Points on a hilly landscape, in no order, each with its height.
A ball rolls from a point to whichever of its 2 nearest points has the largest drop for the distance, and stops where none of them is lower. Distance is the straight distance between rows; heights are no part of it.
Bado: [-26  -5   4 -15  24 -14 -19  -8 -12   6  17  25 -10 -10  10   3 -43  25
 -13   5  18  12  -1 -16  -4]  height 29.7
zis: [  0   1  12  14 -12  20  12  -4  39   3 -11 -10   6 -12  13 -20   4   4
   3 -25 -22 -18  24  44   4]  height 52.4
Peved: [  2  25  -3  17 -15  17  13  -7   7  12   9 -30  -2  16  -9  -5  21  -7
   6   0 -18  -8  21  18   9]  height 48.9
gan: [-11  13  -1  18 -13 -11  12  -7   1  12  13 -33  -3  13 -16  -1   8  -1
  16  -5  -8 -21 -20  -8  21]  height 81.6
zasa: [  0 -11  15 -35 -15 -10 -18  15  -3  -3  -8  20   2   5  -3  18  -9  -7
 -32   5   6  15   2  14 -14]  height 71.9
Raf: [ 34 -18 -20   5   2 -12  11  23 -23  -4 -14  25  26  29 -24  20  26 -11
 -19  26   9  11 -41 -32  -6]  height 63.8
dod: [  8  -5   0   4  -8  31  18 -10  43   0 -12  -8   3  -9  13 -24  22 -18
   9  -8 -13  -9  34  46   8]  height 49.0
rodup: [ -1  12   3  40   3   8  15 -14  -2  13  23 -37  -4   8  -9 -12  11   5
  14   6   4 -14 -36  -8  21]  height 84.1
bek: [-18   4  14  -7  10  13 -18 -24 -16  10  14 -23 -28 -28   7 -22 -13   7
   2   3  22  10  10  -3  17]  height 12.4
veseg: [ -4  -7  16 -15  -7  13 -15   8 -21   1  -6  13 -21   5 -11   9 -10 -10
  -6  12  24  23   1 -10   4]  height 68.1
buvi: [ -8  25 -15  -4  22  -6  -9 -16 -33  -1  22  -4  -8  -2   1   5 -13  10
   3   5   4  14   1 -35  -4]  height 21.6
zigur: [  2  28 -14   7  11  11  10 -11 -13   1  11 -33  -4  -9   6 -13  18  -5
  22 -11 -17   6  20 -14   5]  height 28.8
sisa: [ 15 -10   2 -15   8  13  -6  -4 -18 -23  -8   2  16  14  15 -14  37   5
  -1  -7  -1   7 -15   2 -15]  height 52.1
vize: [  7 -38  -5 -25 -10 -11 -12  20 -16 -14 -25  34  17  11 -14  14  -4  -8
 -28  18  14  12 -22  -4  -7]  height 69.9
Zuder: [-11  13 -18  -7  18  -8  -6 -26 -16  -9  14 -20  -2 -24  18 -19   7  19
  24 -21 -17  -8  -3 -22   1]  height 63.7
Kovo: [ 12 -29   9 -17 -36  17 -16  26  13 -16 -39  19  -2  -8 -11  19  -1  -3
 -18 -11  -4   4 -13  24  -8]  height 51.0
reko: [ 15 -20  14 -20 -25  16 -15   9  -7 -20 -38  15   3   5  -9  10  19  -3
 -20  -1   2   9 -30  19 -12]  height 54.1
Veka: [  6  14   2  12  18  -7 -15   8  -8  -9  19  12  14  19  17  -9 -11  17
  -9   2  -2 -10 -11  -9 -23]  height 83.3
Rin: [-10  -7   5   6   8   8  12 -10   4   2   0 -23 -11 -14   5 -14   5 -10
  33  -4   6   3   8  -1  20]  height 33.1
til: [ 23 -13  -3 -11 -36   9 -10  26  -9 -14 -39  17   6  13 -28  28  17 -11
 -23   7   0   8 -30  -9  -5]  height 57.6
pev: [ -4  -7  10 -33 -10 -18  -2  22   6   3  -9  20   9   4   0  24  -5  -4
 -16  -3  -3   9  34   3 -12]  height 70.0
lubi: [  7   2   7 -14   7  16  -7 -23 -13 -19   2 -10  12   6  25 -25  43   8
  -2  -6  -2   4 -10  23 -12]  height 48.8
Peka: [ -1  -4  -6 -21 -25  -6  14  16  17   1 -13   1  10  16  -2   8  21 -15
  -9  -7 -24   3  42  22  -4]  height 65.9
Nutut: [-26  20   7   4 -20 -16  13 -13  33  16  12 -23   2 -11   6   1 -17   5
   5 -19 -27 -23  24  25  11]  height 54.6
begub: [-18  -7   2  -4  21   7 -11  -6 -12   4  13   0 -21 -24   9  -7 -19   3
  11   0  19  14  22 -13  10]  height 17.8
rafi: [  3  29 -23  18  -4   4  37 -28   1   9  14 -47  12   7 -15 -13  55  -5
  17   0 -36  -2  19   9   1]  height 39.0
vasas: [  7   8 -17  14  32 -27   1   9  -7  -9  23  19  17  12  13   2 -18  12
   6   7  -3 -15 -19 -21 -26]  height 85.6
Nuka: [-13  22  -6  -7   8  13  -1 -22   2   8  20 -38  -4 -32  19 -28  15  -2
   4 -11  -5   2  49  30  -2]  height 35.4
mup: [-21  15   0  -7  25  -7 -14 -16 -19  10  17   5 -20 -15   1  -1 -33  15
   0   6  17  12   4 -32   9]  height 23.9
tup: [ -1   9 -13   3  -3 -15  15   3  21   3 -11 -10  -2 -10   0  13  -6   3
  26 -22 -28 -27  23 -22  18]  height 22.5
kefit: [ 29 -13 -12 -10 -14  -1 -10  20 -17  -8 -27  25  26  25 -28  29  16  -9
 -27  22   4   2 -38 -26   2]  height 60.7
Vavul: [ -4  -1 -10   8  -6 -17  20  24  27   9  -2   9   4  -3   4  16 -22  -6
  17 -12 -19 -16  29  -3   9]  height 27.9
soneb: [  1 -29  14 -26 -18  -8 -22  29  -6 -17 -12  32  18   1  -7  14  -9  -3
 -39  12  11  12 -13  16 -17]  height 71.6
mulu: [ 13   5  -7  36  13  -9  14   8 -15  -1  13   4  17  25 -12   2   7   0
   1  18   8   0 -45 -26  -2]  height 74.1
bada: [  8  -2  -6 -23   5  -6 -14   1  -5   1 -23  28 -10   4 -11  30 -21   1
 -11   0  13   3  -9 -39  -1]  height 62.4
goto: [  2   4  32 -10 -25  15 -25  14  11  -2  -8  15 -22 -21  -1   9 -23  13
 -25 -15   6   6   3  20 -17]  height 21.2
muv: [ -9   1   7   1  26   4  -1 -10  -1  -6  25 -17   4 -12  30 -30   6   6
   4   1   6  -2  16  28  -8]  height 41.0
ral: [ -9   9   4 -28 -12 -12  -2   2   6   3  -6   1   1   9   5  15   9  -1
  -7 -14 -15   5  39  10  -9]  height 68.2
vago: [-18   6  -3  -2  21   2   6 -24  -1   6  33 -34  -2 -21  25 -31  15  -6
  16   0  -4   2  28  26  -3]  height 38.1
Kedu: [ -9  22  32 -14 -14  13 -23 -10  -4   3   5 -12 -21 -13  11   0  -6   7
 -25 -14   1  16  34  28 -18]  height 29.3
zopem: [-17  29  -5   4 -24  -7  13  -7  20  23   5 -28   0   4  -4   2  -9  -1
   8 -12 -26 -10  26  16  11]  height 52.5
tila: [  6  24 -15  12 -19   7  26  -7   8   9   5 -31   6  27 -19   1  47 -10
   5   2 -33  -3  26  14   2]  height 44.9
bobu: [ 26   6 -21  -3  17 -16  -5  -1  -6   1 -10  40  14  17 -13  23 -33   8
 -17  16  12 -11 -30 -41 -17]  height 90.8
Mar: [  2 -30  -5  -1   2  -8  -7  16 -11  -2 -14  42   9  11 -13  17 -20  -3
 -12  18  19  11 -20 -18   9]  height 67.8
sib: [-16  -7  20  -5  10 -22 -17  11   6   5   7  29  -6  -9  10  13 -47  18
 -17   1  10  -3  -9  -7  -6]  height 35.0
los: [ -8 -17 -16  25  34  -7  16  -8 -10  -7  15  -2  -6  -9   6 -10  -6  -1
  34   8  13  -4 -16 -23   9]  height 32.7
Gorul: [  4 -11   3 -16  -4   3 -15  -8  -7 -14 -15   5   1   3   3  -1   7   6
   3  -8  -3   4  -8  -9  -3]  height 55.9
nako: [  1  17 -22 -21  15  -8  -7 -31 -24  -9   2 -13  -3 -10   4  -6  14  16
  13 -18 -13  -1 -13 -40   2]  height 61.6
lak: [ -8 -16 -10  13  12   1   9   0 -11   4   0   0  -7  -2   0  -5  -8  -5
  31   8  15   4  -6 -20  14]  height 26.4
Pape: [ 15  29   7  20  -1   8 -11  10 -10   3  14 -12   0  23 -10   6  -1   4
  -1   4   2  -8 -16 -13   0]  height 79.3
zeda: [-22  -7  29 -16   1  20 -16 -24  -5  14   9 -16 -36 -18   6 -18  -4  -4
 -12  11  28  13   4  26  10]  height 17.9
rubal: [ 13 -10  -5  16   5  27  29  -6  32   7  -6 -15  -1  -2   7 -33  37 -34
  20  11   3  -2  23  31  16]  height 43.6
fopab: [ 11  -9   2  12 -32   2  14  29  37   2 -20   9   7  -3  -9   8  -5 -16
   0  -2 -22 -11  25  30   9]  height 60.4
kavom: [ 14 -12  -3 -31  -7 -16 -22  -3   0  -2 -27  44  -1   8 -21  22 -25   5
 -20  -1  11  -2 -30 -28  -8]  height 64.7
zuv: [-17  -7  32  -5 -25  17  -9 -12  26  17   3 -13 -30 -23   1  -8  -4 -11
 -18   7  16   8   4  63  -2]  height 11.8
Gofot: [ 29   7 -20   6  25 -16   4  21 -15 -11   7  33  23  21   6  14 -14   6
 -10  10   8  -7 -13 -32 -26]  height 88.3
nabi: [  7 -21  -7  -7 -27  -2  18  35  31  -3 -23  12  20   8 -11   9  15 -18
 -13   1 -26  -1  36  32   3]  height 63.3
pinu: [  6  31   2  16   2   3 -10   8   0  -3  13  -4   4  15  14  -5  -3  10
  -4  -9 -15 -13   5   2 -12]  height 81.4
ditak: [-14  -4  17  10 -15  -1  12   2  35  13   1  -9  -5 -18  10  -3 -16  -3
   8 -16  -7 -14  22  35  14]  height 55.3
Zas: [-11  25  13 -15  -2  14 -14 -25  -4   7   7 -28 -13 -30  20 -20   9   7
 -15 -16  -1  11  41  32  -8]  height 32.9
linub: [  4   4  -6  26 -12 -12  20   5   9   6   5 -18   8  33 -15  12   9  -9
  12   5 -10 -19 -29 -10   9]  height 78.9
vode: [  0  -8  13  15 -25  14   2  17  24   4 -10   0   2  -7  -5   5  -7  -9
   8  -5  -3 -11  17  24  12]  height 57.9
dape: [ 10   5 -34   0   6  -8  20   3  -3 -10  -9  -9  -1  -3  -2   8   6  -1
  34 -18 -21 -16   8 -34   6]  height 15.8
peza: [  2  -2  -3  17  10  20  23  -4  22   5   5 -23  -4 -11   5 -22  19 -22
  35   5   5  -9  15  18  25]  height 38.3
tiv: [-14  12  39 -12 -17  14 -21  12   9   4  -6   2 -21 -25   3  11 -18   9
 -29 -12   6  16  28  18 -21]  height 25.3
Tet: [-16 -34  12  10  17 -14  -5  10   4   1  10  36   8  -5  12  -1 -40  10
  -8  14  22   5 -13   4   6]  height 40.0
diz: [ -2  -6   0  -5  -1  -1 -16   1  -9   1  -5  23 -13  16 -17  16 -22  -1
 -15  19  24  13 -22 -23   7]  height 65.4
nal: [ 16 -19 -21  29  20 -19  10  13 -20  -4  10  28  20  23  -7   4  -5  -5
   1  26  18   5 -37 -27  -5]  height 70.6
fid: [ -2  17   4  24   9  -4  -2  -1 -19   8  21  -3   0  20 -11   4  -7   9
   1  11  12   0 -30 -25   1]  height 77.3
rizo: [ 26 -15 -28  19  19 -18  11  19 -33  -5   4  39  30  27 -16  16   6  -4
 -18  34  22  16 -43 -35  -7]  height 67.3
did: [ 11  18 -27   8   9   5  21  -7  -6  -5 -10 -26  -5  -1 -10   3  34   2
  32 -15 -23  -7  13 -34   6]  height 22.4
sureb: [-10  33 -17   5   4  -3  19 -29  -7   9  21 -43   3 -11   4 -22  30  -5
  20  -8 -22  -3  25   3   7]  height 33.0
sado: [ -3 -16 -19  38  34 -16  21   0 -10  -5  14  19   7  -3   7  -4 -21  11
  34   5  11  -9 -33 -31  10]  height 39.5
Sobu: [  3  -6  -6 -14  13  -6 -11 -17 -15 -11 -11  10   1   6  -2   1  -1  10
  10 -13  -3   0 -20 -38  -1]  height 58.6
dosib: [  3 -29  19  -7 -21   5  -9  20  20  -6 -28  16  -5 -11  -7   9 -16   1
  -7 -13   2  -3 -14  14  -2]  height 48.0
tasir: [-21 -10  33 -15 -13  17 -13 -26   5   8  -6 -19 -48 -30  -2 -11  -5  -3
  -7   2  22  10  -8  47   0]  height 17.7
merok: [  0 -30   9   3   1  -9  -8  16  15 -10  -8  20  12   0   9  -5 -20   5
  -6   2  13  -6 -26  12   1]  height 44.2
pav: [ -3   9  11   9  28  10  -1 -23 -15 -11  26 -22   5   1  23 -35  23   6
   6   6   7   2 -11  15 -11]  height 44.4

Call two points neighbours if one is among the 2 nearest of the other. Go from one point of each pair to the other, from neighbour to neighbour, staying as low as possible. Name the highest point that can't be avoided.
bek / goto: dosib
dape / goto: Zuder
dape / lak: ditak
bek / buvi: mup
zuv / bek: zeda

Where does a ball stop that starts at each point below?
Veka: buvi
Sobu: goto
tila: dape
kefit: buvi
merok: buvi
zis: lak
muv: goto

Write out the way that a ball takes from each point below.
Nutut: zopem Peved tila rafi sureb zigur did dape
nal: rizo Raf kefit til reko Kovo dosib merok Tet sib Bado mup buvi
Gofot: vasas Veka pinu Pape fid mulu nal rizo Raf kefit til reko Kovo dosib merok Tet sib Bado mup buvi
